A landscape with many valleys, sampled at points; each row gives a point and its height.
From any point a ball rolls to the lowest of the 2 points nearest to it. It stops when none of these is lower. Distance is the straight distance between rows; heights are no part of it.
j335: [132 121 120 157 139 164 179 179 100  92 171 135 167 178  87  97 138  93
 136 106 140  88]  (h 398)
j915: [114 130  66 151 148 139 175 101 152  99 169 146 149 140 183 107 100 111
 155 158 147 156]  (h 341)
j768: [ 96 126 158 136 143 110 119  95 122 119  44 150 109 147 124 153  78 156
 134 153 124 167]  (h 811)
j36: [147 119  93 109 148 138 113  92 119 124 182 137 117 161 167 110 167 125
  72 136 139 141]  (h 316)
j782: [136 131 201 172  93 139 177 166 114 156  97  89 120 145 146 194 140 110
 189  83 111 140]  (h 485)
j41: [130 162  83 131  91 143  97  79 163 137  85 122 116 164 155  56 109 172
 132 138 161 143]  (h 759)
j230: [129  86  87 101  99 107 177  72 144 142  81 140 123 161 161  87 139 139
 137 147 147  73]  (h 560)
j216: [127 124 110 122 112 120 153 155 134 101 129 166 180 134 139 127 116 121
 170 178  69  98]  (h 440)
j462: [138 151 115 133 132 132 135 153 102  93 166 155 193 163 141 102 108  91
 147 145  97 150]  (h 342)
j492: [106  67  92 122 148 148 112  91 126  67 157 144 139 138  89 158 160 115
 118 105 155 122]  (h 518)
j692: [150 102  81 108 100 120 150  89 153 150  53 115 121 151 132  91 127 164
 117 166 133  67]  (h 534)
j138: [105 141  73 132 121 145 109  84  88 149 160 143  74 128 155 104 134 115
  90 118 121 185]  (h 767)
j384: [125 147 198 176 108 121 173 187 131 149  98 120 130 140 152 184  97 120
 185 117 114 139]  (h 503)
j62: [154 141  62 122 110 106 158  90 124 148  78  60 151  70 120  97 144 122
 114 128 137 174]  (h 95)
j327: [123 131 183 108  86 170 135 173 155 166 151 139 150 114  76  70 193 132
 142  92 143 168]  (h 493)
j702: [152 133  62 103  84 153 145 114  84 157 110 115 119  87 173 140 153 116
 109 105 140 195]  (h 765)
j976: [131  88 137 130 157 152 110 114 101  94 177 155 132 127  88  99 167 148
  87  97 130  55]  (h 388)
j899: [ 98 125 141 153  83 138 179 180 139 116 144 134 131 138 107 123 113 118
 177 117  55  95]  (h 372)
j53: [130 126 106 103 151 126 146 137 133 106 120  91 167 120 191 123 113 160
 119 163 111 172]  (h 242)
j764: [191 138 140 130 121 109  88 157 118 160 130 132 188 124 147 164 165 129
 119 162 178 151]  (h 559)
j777: [145 167 184 102 160 124 136 178 158  94 168 108 141 138 159 135 108 104
 108  96 164 152]  (h 691)
j431: [118  96 127 124 130 134 179 155  95  88 178 161 188 164 132 111 156 100
 155 109 141  76]  (h 429)
j319: [100  79 103 115 104 135 149 104 134 148  70  93 110 140 117 116 125 169
  94 142 120  69]  (h 487)
j422: [ 68  75 121 103 137 141 131 112 117 173 111  80 120 125 123 121 141 169
  95 136 114  73]  (h 430)
j476: [ 77 105 113 150 128 119 126  85 143 114  90 136  91 172 136 142  81 133
 111 126 148 215]  (h 790)
j479: [108  95 108 124 139 130 139 104 145 104  93 102  87 161 125 121  93 171
  63 140 121 138]  (h 358)
j94: [159 120 131  91 125 116 104 157 148 147 125  86 127  91 138 173 185 157
  99 132 112  93]  (h 555)
j774: [154 122 157 107 143 116 126 194 147 125 126  92 175 114 177 176 152 150
 117 136 129 138]  (h 340)
j182: [171 141 158 166 105 112 159 190 123 104 124 107  98 142 139 158 130 134
 162  99  50 147]  (h 741)
j324: [125 153  83 146 132 146 155 103 180  87 170 156 150 125 146 110  69 118
 173 164 173 144]  (h 359)
j683: [112 147 140 118  87 119 118 125 154 168  67 145 111 108 133 148 113 179
 145 176 155  98]  (h 676)
j308: [160 137  69 113 112  99 121  85 120 167  68 112 136 117 125 105 121 126
 129 175 125 143]  (h 406)
j973: [172 162 171 109 135 131  98 155 136 109 173 155 117 134  97  99 125 117
  87 107 129 126]  (h 605)
j676: [118 142 199 104  77 131 171 105 117 117 137  84  94 142 125 131 166 111
 202  61 105 170]  (h 563)
j696: [ 85 154 171 157  98 144 195 153 172 115 141  91  81 106 113 120 105 129
 206  63 118 153]  (h 891)
j188: [140 162 152 108 125 132 126 145 155 135 146 122  68  84  72 129  81  88
 152  88 127 103]  (h 598)
j832: [148 109 127 170 129 166  88 124 110 116 187 173 135 145  64 138 113 115
 105 103 185 125]  (h 757)
j543: [ 97 129 122 127 104 155 174 175 132  98 164 125 139 138  86 101 163  95
 183  94  57  94]  (h 322)
j843: [ 78  76 129  99  97 114 119 125 136 120  51 103 150 123  90 172 126 155
 124 138 121 136]  (h 141)
j754: [161 120 164 106  93 108 100 156 146 159 143  78 107  76 137 179 178 152
 135 105  91 101]  (h 588)
j526: [ 85  89 141 114 133 130  84 150 111 166 129  96 126 109 114 146 166 166
 100 132  85  82]  (h 350)
j306: [111 172 161 176 145 134 144 156 138 109 109 151 143 137 175 110  57 165
 167 155 124 152]  (h 733)
j348: [113 136 128 103 139 140 111 142 155 150 184  96 122  96  83  91 137  87
 155  91 113  79]  (h 484)
j635: [ 38 104 135 134 156 134 108 123 132 151 153  91 116 105  96 129  97 148
 115 123 135 104]  (h 590)
j898: [150 118  71 144 125  81 127  96 125 162  59 106 127 134  75 124 122 120
 106 169 124 125]  (h 367)
j813: [194 139 183 146 108  92 149 165 139 104 114 106 118 121 149 187 162 110
 174  92  81 153]  (h 726)
j101: [ 46  88 148  99 115 123  98 132 125 124 106 121 134 105  93 165 130 158
 130 125  93 126]  (h 251)
j127: [100  66  82 126 127 113 164  74 111  94 103 156 101 188 112 118 133 122
 109 132 117  92]  (h 616)
j519: [137 169 211 125  83 133 169 118 186 108 117 161  90 108 158 128 104 124
 195 102 108 121]  (h 878)
j611: [115 165 202 141 136 129 180 175 169  95 128 132 126 130 155 137  77 115
 156 110 132 146]  (h 718)
j190: [150 156 208 123 102 146 114 161 121 159 155 153 147 149 118 123 125 114
  95 101 202 139]  (h 520)
j86: [130 153 222 112  77 153 121 156 126 180 124 141 106 131 100 117 187 118
 151  66 151 154]  (h 469)
j650: [109  97 130  77 114 125 138 126 111 140 145 133 166 120 143 113 172 130
 142 129 127  48]  (h 467)
j959: [134  90  94 141 124  95 111 110 118 132  49 103 138 155  93 160 115 132
 103 156 112 149]  (h 310)
j108: [134 183 182 105 115 133 123 157 121 139 151 153 103 138  81 131  98  61
 135  89 190 115]  (h 795)
j742: [152 162 139 100 147 108 113 107  91 158 113 110 135  95 188 134 113 128
 119 144 148 188]  (h 658)
j930: [143 168 103 141 151  92 142 125 145 115  69 109 136  47 142 124 144 161
 175 159  93 180]  (h 214)
j815: [162 120 111 113 164 170  91 134 122 170 162 105 139 120  66  66 149  90
 170  83 153  84]  (h 346)
j8: [151 127 131 118 149  99  79 137  92 136  82 126 107 132 112 160 128 152
  91 160 100 141]  (h 661)
j477: [132 163 147 155 173  65 110 104 109 152  52 121  93  96  93 165 139 125
 120 159 109 160]  (h 657)
j747: [129 166 108 181 167  84 145 159 103 131 110 102 160  76 123 151 133 136
 150 165 101 173]  (h 475)
j149: [132 157 210 108 147 122 125 140 131 162 116 124 104 128 177 167 105 121
 101 118 155 119]  (h 562)
j387: [123 146 211 119  81 141 160 175 129 143 114 118 131 136 142 167 163 103
 178  76 125 149]  (h 468)
j951: [128 162 183 106 136 105 139 133 153 151  99 133 130 107 197 147  95 144
 134 158 145 138]  (h 541)
j429: [ 92  85  71 161 114 131 140  79 134 126  96 149 108 192 137 121 130 100
 107 117  97 173]  (h 284)
j301: [145  96 130  95 122 131 108 129 105 164 127 123 168 114 131 138 203 146
 118 139 130  50]  (h 498)
j977: [112 142  80 116  79 157 135 101  89 169 117 132  79 102 175 110 132 116
  95 104 126 188]  (h 756)
j648: [140 147 227 149 133 146 101 153 114 140 147 142 112 140  92 135 123 121
  83  87 178 124]  (h 497)
j963: [137 164 217 100  83 129 125 156 134 162 131 143 114 130 127 146 147  98
 145  81 123 122]  (h 446)
j806: [113  97 134 111 122  96  99 131 117 116  47 109 148 146  94 198 138 137
 112 140 144 168]  (h 234)
j888: [119 125  51 114 102 156 164  76 153 140 112 119 108 121 186  62 137 134
 122 116 128 170]  (h 348)
j246: [147 135  70 137 138 142 118  87 150 119 170 159  91 122 118 123  55  99
 147 160 162 110]  (h 624)
j130: [140  93 112 107 123 132 105 125  96 152 101 106 133 142 115 153 169 151
  81 156 132  83]  (h 543)
j226: [149 128 183 108  77 112 131 150 154 140 140  84 120  91 154 173 162 133
 168  79  91 126]  (h 592)
j254: [108  72  67 151 160 154 140  92 136 123 167 127  79 158 124 164 137 110
  92 114 180 104]  (h 374)
j261: [ 94 118 163  98 105 132 127 179 150 164 157  84 170 103 157 137 153 134
 140 103 108 109]  (h 428)
j559: [125 109 179 135 107 155  94 161 128 176 167 133 155 116  86  93 152 147
  81 102 145 103]  (h 171)
j540: [129 163 167 130 161 118 150 147  99 116 118 114 163  98 197 124  91 131
 147 121 110 188]  (h 675)
j346: [102 101 106 126 136 153 170 131 145 115 198 111 165 150 165 150 127 100
 122 118 193 113]  (h 586)
j40: [152 106 102 124 165 130 140  97 128 123 185 156 112 169 186 101 212 117
 102 118 169 126]  (h 355)
j952: [156 149 107 103 129  99 110 132 105 135 117 144 179 110 164 135 130 113
 150 173 109 164]  (h 383)
j846: [104  95  59 157 146 134 131  88  99 144 111 155  89 183 143  92 173  88
 101  92  97 149]  (h 221)
j694: [129 153  95 185 129 121 131 152 116 141  90 143 163 126 142 127  86 166
 173 208 121 135]  (h 324)
j771: [139  96 112  75 136 113 145 101 102 115 138 135 121 144 155 108 170 136
 102 141 134  54]  (h 427)
j909: [127 126  69  94 123 146 146  80 117 119 148 122 134 109 182  90 133 128
 122 136 119 181]  (h 319)
j841: [143 171 146 135 167  71 150 128 166 147  82  97 126  73 144 175 152 128
 149 167 143 167]  (h 634)
j531: [134 154 134 124 141 130 149 117  69 130 100 104 151  69 193 144 106 136
 154 124 136 201]  (h 668)
j916: [116 135 140 108 134 138 171 175 173  85 168 114 146 119 124 126  90 112
 136 117 134 119]  (h 554)
j183: [151 165 148  97 106 165 116 169 123 140 160 139 130 127  47 107 129  80
 151  82 204 127]  (h 786)
j715: [131 153 147 131  90 100 133 131 183 168  70 126 103  66 128 171 143 171
 176 163 153 102]  (h 655)
j111: [ 82  97  61 172 125 129 164  78 160 156 109 168  66 192 139  96 127  97
 113 122 152 110]  (h 394)
j666: [152 168 142 137 146  84 117 104 144 163  48 125  83  87 120 146 126 155
 134 172 124 141]  (h 636)
j688: [147 111  90 133 117 120 126  99 141 155  69  90 100 157 148  98  97 159
  82 148 125 147]  (h 424)
j755: [139 119  77 126 138 141 149 120  82 117 110  81 166  91 172 117 137 152
 131 140  99 195]  (h 192)
j179: [131 177 179 122 169 128 153 150 121  94 151 118 150 139 170 112  90  98
 136  98 129 193]  (h 682)
j785: [132 112 122 167 125 146  86 105  99 111 185 200 138 169  99 125 137 110
  92 138 152 139]  (h 740)
j966: [105 105  84 121 142 154 123  85 139 149 167 112 115  83  96 110  89 117
 169 130 168  48]  (h 304)
j675: [153 181 214 103 148 135 139 160 153 119 143 127 109 143 133 124 124  87
 109  84 168 139]  (h 700)
j592: [168 100  76 101 134 106 141  98 101 133 102 130 158 165 178 132 196 116
 123 152 144 121]  (h 425)
j985: [108  60 100 124 129 141 110  88 114  73 133 182 142 189 106 148 185 126
  99 121 141 144]  (h 481)
j214: [127 105  79 130 170 132 109 100 117  59 164 157 100 135  75 145  95 109
 115 136 123 112]  (h 556)
j444: [ 90  98 122  74 110 114 107  99 138  74 105 153 139 151 102 160 124 119
 110 138 130 166]  (h 400)
j886: [142 123  50 138 154 135 126  69 123 118 180 175  85 140 126 125 104  76
 137 153 148 102]  (h 606)
j859: [165 149 138 119 126 107  55 122  73 148 128 174 139 137 120 126 138 119
 104 160 107 147]  (h 708)
j399: [119 135 145 134 160 119  92 117  99 103 146 139  98 157 130 141  94 137
  73 144 128 146]  (h 601)
j698: [104 148 189 121  85 124  92 154 107 166 135 157 112 117 108 151 127 113
 123 110 110  96]  (h 411)
j947: [ 98 124 134 155 134 124 119  79 110 133  58 129  87 148 140 110  71 154
 117 124 137 196]  (h 799)
j732: [112 102 132 143 132 140 163 195 138 118 131  88 161 120 160 154 118 156
 124 136  94 103]  (h 436)
j72: [135 111 151 122 128 163 104 134 125 146 195 120 158 126 116 109 156 137
  84 103 178  85]  (h 59)
j378: [118 110 137 112 144 149 107 132 117 129 175  99 116 146 124 146 129 147
  53 122 172 101]  (h 194)
j956: [ 91  90  86 121 139 137 137  75 107 139 172 131 106 126 111 129 119 101
 129 126 169  55]  (h 235)
j570: [165 138 169 116 101 134  89 157 116 152 149 141 178 148 158 147 139 127
  99 138 182 141]  (h 540)
j354: [147  92  81 112 111 118 135  90  99 165 115 146 115 186 164 127 181 113
 100 142 150 104]  (h 395)
j913: [ 80  69  69 139 118 121 151  79 163 103 100 170 117 192 122 142 146  79
 128 109 135 152]  (h 329)
j751: [140 168 122 158 118 108  93 111 154 143  16 101 101 139 113 101 100 182
 125 141 141 127]  (h 713)
j55: [187 110 151 118 124 154 134 132 140 112 178 179 156 130  93  64 167 121
  93 112 143  89]  (h 656)
j739: [ 87 116  96 132  92 146 137  79 146 142 107 147 102 165 116 109  96 159
 110 168 162  99]  (h 353)
j740: [137 113 144 155 103 157 154 211 105 130 141 106 162 149 105 123 178 131
 147 101  72  91]  (h 491)
j921: [126  95  53 155 182 135 126  79 115  97 158 182  78 162 117 137 151  85
 126 123 137 116]  (h 580)
j403: [180 118 146  99 126 134 146 136 126  87 165 166 186 139 130  82 186 119
 120 114 122  73]  (h 672)
j925: [ 99 143 178 142 131 121 114 107 133 130  60 159  79 120 131 149  84 176
 130 154 119 113]  (h 826)
j156: [123 133  79 175 101 144 102  77 157 118  80 129  96 179 131  53  97 165
 115 116 125 143]  (h 772)
j936: [105 109  68 159 135 155 125  83 149 111 143 159  78 136  88 145  67 124
 131 156 174 113]  (h 648)
j564: [ 96 161 178 144  81 135 175 145 200  97 146 132 105 100 127 120 100 142
 204  90 114 128]  (h 884)
j744: [107 120 159 163 104 150 176 205 144 130 140  84 115 122 151 148 101 162
 133 115  80 108]  (h 474)
j848: [122  78 103 109 118 124 101  96 111  87  93 146 159 179 105 154 160 130
 103 141 114 158]  (h 442)
j797: [145 131 100  90 150 132 117 111 121 117 159 116 149 131 190 105 137 134
  98 143 118 169]  (h 286)
j103: [191 169 187 130 152  84 113 114 136 150 103 131  99  87 160 179 156 101
 150 133  89 136]  (h 698)
j350: [142 115  50 119 173 136 158  71 165 113 165 121  80 130 163 107 119 112
 114 137 159 126]  (h 331)
j505: [148 116 107  97 125 103 123 127 137 166  81  98 118 116 127 161 131 154
 102 182 128 104]  (h 587)
j219: [151 153 112 121 140  71 127 126 155 165  73  96 113  94 114 150 145 142
 111 183 140 145]  (h 614)
j406: [139 123 129  83 115 118 129 131 161 114 132 142  95  93 133 124 130 154
 111 154  60  73]  (h 755)
j850: [111 102 149 147 170 153  81 148 128 112 174 110 133 104  58 111 145 139
 107  75 120  98]  (h 172)
j958: [ 87 122 171 124 102 110  89 143  85 153 106 166 127 124 101 179  96 130
 122 155 120 108]  (h 347)
j984: [128  92  73 128 117 106 166  59 127 134  91 148  86 183 150  72 134 127
 115 127 118  99]  (h 582)
j250: [117 111 104 128 185 131  90 127 166 176 173  69 111 107  86  93 103 102
 165 105 108  83]  (h 523)
j264: [165 156 118 123 136  89  84 124  97 179 108 114 146 130 136 161 151 125
 102 169 173 162]  (h 579)
j411: [187 164 182 108 130  98 115 160 138 125 119 135 129 107 164 157 150 112
 142 116  89 148]  (h 712)
j581: [113 102 174 134 118 145  72 154  91 162 121 122 148 128 109 168 149 173
  76 130 159 116]  (h 336)
j180: [164 128 109 108 159 136 121 114 144  95 199 123 125 136 139 112 137 110
  80 126 152 103]  (h 255)
j783: [123 155 150  95 124 130 146 152 179 114 168 119 114  86 106 125  91  99
 144 107 139 100]  (h 573)
j800: [ 86 142 129 147 105 147 161 160 166  96 124 162 156 125 132 115  92 171
 168 163 115  96]  (h 420)
j218: [151 154 111 114 120 134 109 132  79 114 158 153 194 133 170 108 122 102
 142 139 107 184]  (h 360)
j3: [115 155  79 125 115 148 140  80 186 101 149 162 116 134 148  89  90 142
 138 177 173 119]  (h 384)
j187: [160  97  67 123 171 106 160 118  91 103  99 114 182 147 176 129 173 135
 151 162 110 123]  (h 450)
j826: [148 138 133 120 158 100 135 157 151 123  99  83 152 103 184 160 124 163
 135 164 118 167]  (h 288)
j298: [ 75 116 136 131 108 136 100 122  96 140 152 157 127 147  92 153  94 117
 101 146 134 103]  (h 257)
j325: [111 112  93 119 131 138 140 118 141 139 180 131 154 171 195 146 147 101
 114 145 172 145]  (h 572)
j597: [125  95 139 106 135 145 138 182 137 133 139  81 192 110 160 166 174 156
 126 121 113  97]  (h 389)
j237: [124 103 128 140 118 144 160 178  93 112 142 144 200 152 126 126 155 115
 150 125  90  69]  (h 456)
j176: [155 131 204 103  66 116 139  99 126 151 131  73 108 115 137 151 158 114
 181  63  96 137]  (h 576)
j195: [112 133 165 115  90 133 130 157 157 149 167  90 128 146 105  96 196 120
 177  76 101 169]  (h 533)
j33: [137  87 109  94 143 116 154  99 109 102 170 137 143 157 181 118 194 132
 114 121 170  89]  (h 387)
j631: [170 146 132 175 133 108 148 188 133 122 131 121 117 116 152 134 107 148
 154 145  43 133]  (h 758)
j619: [141 175 200 120 104 112 135 120 163 134 106 177  80 101 148 139  92 127
 153 135  99  99]  (h 869)
j294: [104 127 154  93 122 141 125 156 149 145 178 106 162 108 124 105 154 106
 134  92 126  87]  (h 454)
j589: [144 163 122 126 159 129  96 100 112 129 200 135 105 136 162 120 101  94
  93 113 162 176]  (h 552)
j614: [153 164 176 138 115 124 121 198  99 121 122 154 184 174 136 130 119  99
 147 121 126 172]  (h 512)
j85: [105 137 135  92  93 128 155 149 148 119 147 168 184 125 135 130 103 103
 161 170 120  93]  (h 466)
j392: [146 112  56 134  89 141 159  73 123 162  90 119  99 118 173  50 135 121
 113  90 100 140]  (h 377)
j208: [164  99  53 147 108 127 128  71 100 155  72  86 112 119 132  79 131 125
  99  96  77 142]  (h 344)
j2: [168 170 171 144 171  82  87 118 106 163  90 138 106 102 132 179 154 116
 118 148 113 130]  (h 680)
j397: [ 86 122  95 109  79 147 153  94 167 141 101 144 146 144 143  94 126 163
 146 173 179  73]  (h 291)
j60: [ 76 114 111 137 128 161 179 121 173  88 140 144 165 115 142 103 110 162
 166 154 154  70]  (h 386)
j626: [135 122 105 135 132 124  82  98  39 136  89 113 112 121 127 136 138 133
  97 110 113 206]  (h 703)
j699: [112 146 153 107 114 147 117 157 167 173 175 111 145 132  75  70 189 103
 162  79 131 138]  (h 514)
j165: [136 137 145 152 108 100 151 155 185 131  97 121 138  73 146 184 136 169
 181 158 120 126]  (h 632)
j173: [ 77 124  77 166 141 136 118  89 115 139 136 142  65 152 142 125 100 112
 102 115 136 213]  (h 779)
j10: [120 173 192 183 159 133 167 163 136 120 104 132 123 139 176 113  72 126
 160 124  96 161]  (h 727)
j20: [134 141 111 149 174 129  85 101 105 103 181 130  77 149 134 131 107 120
  69 119 151 180]  (h 571)
j13: [146  91  58 142 126 124 115  75  79 150  93 128 107 168 140  97 159 116
 100 115  82 149]  (h 283)
j313: [135 148 115 164 122 148 153 177  90 106 168 159 181 205 112 103 114  88
 130 138 119 124]  (h 366)
j545: [111 172 131 142 133 124 132 138 150 112  81 137 151 118 178 115  97 185
 175 169 144 163]  (h 742)
j647: [104  73 135 161 188 154  86 115 121 130 178 103 162 125  77  95 157 139
 124  79 149 105]  (h 31)
j795: [167 139 138 140 112 132  70 115  99 140 173 195 146 157 119  96 134 124
  89 145 137 144]  (h 725)
j330: [ 76  99 156 104 137 122 107 132 114  86 114 133 126 140 101 175 112 145
 101 127 130 141]  (h 343)
j508: [139 133 100 107 139 127 149 122 144  91 184 150 167 147 154 113 109  96
 133 147 134 136]  (h 313)
j380: [131 157 161  90 102 113 130 154 138 124 149 164 159 129 150 136  94  93
 133 145 135 129]  (h 486)
j344: [182 111 109 126 151 126  72 114  95 126 116 138 138 149 123 113 174 164
  70 149 107 132]  (h 517)
j617: [122 147 142 123 144 127 116 142 137  93 156 153  84  96  63 147  61 100
 135 112 108  93]  (h 631)
j440: [142 167 105 143 139  63 101  96  83 179  79 101 125 110  96 145 138 105
 103 167 161 168]  (h 599)
j153: [ 89  96  96 126 119 140 123  96  88 126 168 164 116 164 109 141 143 111
  98 143 153  77]  (h 130)
j466: [101 129 146 154  73 146 158 191 108 160 150  79 106 156 110 133 153 129
 175  97  66 131]  (h 567)
j593: [107 112  93 126  97 137 169 106 152 120 100 152 176 152 169 117 112 156
 168 190 147 109]  (h 246)
j419: [103  99 109 135 167 145  77 124 112 125 169 120 133 102  43 114 109  88
 171  92  94  81]  (h 455)
j34: [ 87  93 100 115 124 133 142  95 116  97 109 144 115 156  92 130 108 138
 101 159 101  92]  (h 652)
j50: [111 183 108 127 113 136 109 103 160 107  85 122 140 148 181  82 106 184
 157 146 175 165]  (h 749)
j15: [ 70 104 124 147 184 120  88 127 162 150 167  75 117  99  83 117 105 127
 140 111 103  99]  (h 557)
j968: [133 143 147 104 138 100 103 117 108 149 103 138  99 131 144 142  91 138
  98 165 119 138]  (h 633)
j734: [102 125 102 123 124 120 120  97 145  90  84 163  98 141  94 100  89 160
 121 175  85 124]  (h 689)
j667: [136 164 177 124 126 110 137 161 111 126 125 161 175 144 164 145  87  87
 162 142 125 171]  (h 500)
j723: [133 123 103 129 140 110  72 105  65 127  97 143 128 151 114 145 134 133
 107 151  98 180]  (h 688)
j897: [131 175  98 129 137  80 157 109 144 136  67  83 145  52 102  99 152 147
 138 148 131 183]  (h 157)
j805: [104 125 171 132  64 130 160 162 121 120 147  78 113 141 116 134 163 133
 192  67  83 166]  (h 551)
j391: [106 115 127 127 146 149 171 170 134 103 169 112 166 136  83  77 185  90
 188  72 101  85]  (h 364)
j442: [128 120  66 157 129 136 157 119 128 116  93 137 179 143 166 105 112 164
 167 196 119 134]  (h 282)
j420: [169 125  72 114 170 101 142 134 120 108 102  95 180 100 145 140 177 134
 129 166  94 136]  (h 477)
j161: [ 81  75  54 158 139 144 169  83 147 143 131 135  63 170 122 139 127 114
 113 119 175  91]  (h 426)
j527: [141 177 121 191 152 132 139 150  86 152  97 107 130  76 162 108  80 172
 155 165 105 156]  (h 785)
j605: [183 126 169 100  96 139 111 185 159 116 142 133 159 111 132 127 187 148
 118 101  92 106]  (h 553)
j941: [ 78 121 112 158 132 128 121  83 149  91 120 155  88 135  93 148  52 149
 130 147 176 146]  (h 670)
j638: [131 130 125 115 117 111 120 117 151 121  83 160  78 106 110 117 105 174
 124 177  64 104]  (h 720)
j69: [ 96  83  97 146 157 150 114 122 126 110 175 108  96 153 109 170 122 134
  64 111 178 133]  (h 302)
j90: [135 121 127 125 110 142 121 149 116 137 169 145 194 169 184 151 137 110
 120 147 174 155]  (h 558)
j314: [140 114 132 148 176 162  71 149 138 157 163  93 116 119  45  82 146 105
 144  70 124 104]  (h 285)
j71: [ 92 125 220 141 139 136  92 157 110 126 137 129 110 128 107 160 131 137
  96  73 128 116]  (h 458)
j77: [ 59 115 184 121 132 124  98 144 120 172 127  91  98 106 126 155 102 161
 110 119 128 109]  (h 620)
j37: [124 167 199 112 140 141 182 177 171 101 136 120  99 128 128 139 109  81
 162  76 149 150]  (h 710)
j943: [141 145  67 120 126 116 161 117  90 119  93  75 160  56 131 135 143 130
 131 126 133 196]  (h 145)
j200: [123 113  84 108 151 134 151  82 163 107 139 116  86 144 142  99 108 156
  82 153 145 119]  (h 270)
j629: [168 124 152 137 110 131 135 209 136  94 138 132 170 144 125 144 173 131
 138 112  66 117]  (h 522)
j449: [135 144  97 137  81 147 134  83  85 168  69 107  81  87 152 110  92 146
 103  92 140 184]  (h 743)
j241: [116 110 171 119 115 147  73 167 115 184 150 103 143 112 121 143 171 164
  89 114 129  96]  (h 263)
j955: [111 128 195 125 127 116 109 140 120 178  94 111  84 102 143 189 119 147
 113 127 126 100]  (h 591)
j281: [149 145 112 128 131 103 132 166 131 118 114 138 176 111 147 151 123 122
 171 178  80 138]  (h 409)
j96: [160 158 123 105 140 119 114 129 128 101 175 169 102 121  74 117  84  78
 120 136 122  99]  (h 663)
j499: [143  94 103 123 171 152  95 110 100 134 171 117 129 109  78  97 120  96
 164  79 136  46]  (h 399)
j501: [156 151 100 149 112 110 135  82  84 163  55  81 100  71 113 119 107 127
  98 106 140 177]  (h 730)
j184: [145 114 131 109 148 157 163 152 135  99 170 128 179 121  84  71 187  99
 159  70 147  84]  (h 393)
j133: [150 131 151 140 110 172 103 153 116 153 177 138 129 128  53 104 114 101
 103  85 200 122]  (h 774)
j878: [167 149 111 173 158  99 130 182 110 122 127 112 173 110 126 164 145 120
 148 163  82 143]  (h 443)
j627: [134  87 137 141 163 156 100 131 128  67 175 133 137 115  62 126 143 154
  79  92 131  95]  (h 289)
j654: [130 127 181 134  94 113 153 161 169 137 111  97 123  81 174 183 129 157
 173 115 108 126]  (h 611)
j874: [201 115 148 135 150 152 103 133 134 102 193 166 129 134  90  72 141 131
  62 117 142 116]  (h 635)
j453: [ 79 107 150 134 147 142  77 131 115 109 161 129 146 105  68 167  96 107
 143  84 175 138]  (h 711)
j46: [142 121  96 149 135 104 109  88  73 135  57  84 109 108 104 127 107 134
 104 115 108 189]  (h 717)
j4: [174 138 181 107 103 146 120 182 154 116 167 145 126 111  96  96 175 139
  92  86 115 111]  (h 577)
j552: [ 80 118 137 138 141 129 110 109 120  92 151 154 110 122  84 175  60 112
 135 124 166 141]  (h 692)
j495: [170 122  69 113 180 138 125 101 145  96 183 110  80 119 140 124  99 106
  98 136 150 113]  (h 321)
j918: [108 138 141 162  76 133 162 173 167 113 122 156 140 119 135 134  92 150
 193 146  75 105]  (h 414)
j426: [105 169 169 113 109 124 130 121 165 128 136 176  90 100 123 122  68 141
 138 156 136  94]  (h 856)
j225: [133 155 196 156 132 118 156 149 155 145  81 147 149 111 187 171 103 127
 186 141 134 136]  (h 524)
j249: [155 162 165 130 117 139 131 172 121  99 161 166 179 174 116  96 134  95
 122 113 159 184]  (h 525)
j32: [143 159 117 133  94 112 112 119 175 165  34 111 111 130 119 126 112 180
 130 169 171 110]  (h 696)
j157: [159 170 131 195 147 104 136 163 129 137 103 118 112  86 166 120  96 174
 164 160  68 146]  (h 773)
j838: [122  77  55 129 169 140 120  77 139  56 145 150 100 152 107 151 134 110
 117 120 132 146]  (h 550)
j561: [162 169 149 113 169  86 116 123 118 156  89  96 139  73 164 161 146 119
 124 145 147 178]  (h 647)
j486: [186 143 109  98 161  89 102 148 141 130 109  94 136  91 134 146 183 144
 100 163 103 132]  (h 513)
j864: [ 91 127 124 146 132 160 186 182 158 103 166  94 140 116  99 113  97 114
 159 101 113 103]  (h 535)
j256: [131 184 154 172 176  77 142 145 105 126 101 119 153  61 132 162 155 106
 169 141 103 182]  (h 496)
j217: [158  81  78 155 138 121 109  93  83 146 106 154 111 200 147 122 204 129
  90 124 122 124]  (h 349)
j81: [159 100 128 126 148 142 105 111 105 107 152 146 133 151 122 103 175 164
  59 139 121  84]  (h 464)
j957: [ 73 159 173 144 131 133 121 111 149 107 103 173  78 114  98 126  66 168
 135 147 149 100]  (h 843)
j255: [179 120 114  86 137 114 126 118 109 106 145 167 186 143 160 109 186 123
 128 151 106  90]  (h 686)
j352: [120  96 103 132 155 152  93 115 109  73 163 148 136 114  54 150  99  95
 143 104 131  85]  (h 509)
j535: [ 98 109 196 120 143 125  85 151 112  95 110 145 132 122 112 188 141 155
 110 105 105 138]  (h 405)
j620: [123 179 202 116 129 129 143 130 132 135 134 164  82 132 104 138  78  57
 140 105 150 110]  (h 803)
j937: [161 169 141 120 136 134 107 135 122 110 197 145 158 148 154 108 113  79
 121 107 166 186]  (h 536)
j661: [100 128 101 111 132 154 161 108 177 115 164 130 142  78 117  89  99 133
 179 137 165  56]  (h 352)
j972: [101 141 144 157 118 156 185 198 139 140 169  93 114 145 113 107  96 124
 125 117 103  88]  (h 510)
j512: [158 144  71  91 123 111 108  94  86 159 109 115 153  97 149 109 145 124
 126 167 113 170]  (h 410)
j367: [ 89 102  71 157 103 132 139  74 146 147 109 151  84 188 125 113  94 127
 102 153 136 143]  (h 345)

Call two points neighbours if one is among the 2 nearest of the other. Go from one point of each pair to the other, from neighbour to neighbour, staying as low as possible. Name the highest point that can't be avoided.
j462 and j330 | j512
j200 and j843 | j688
j367 and j72 | j161
j53 and j429 | j392
j593 and j367 | j739
j543 and j153 | j800
j180 and j200 | j350
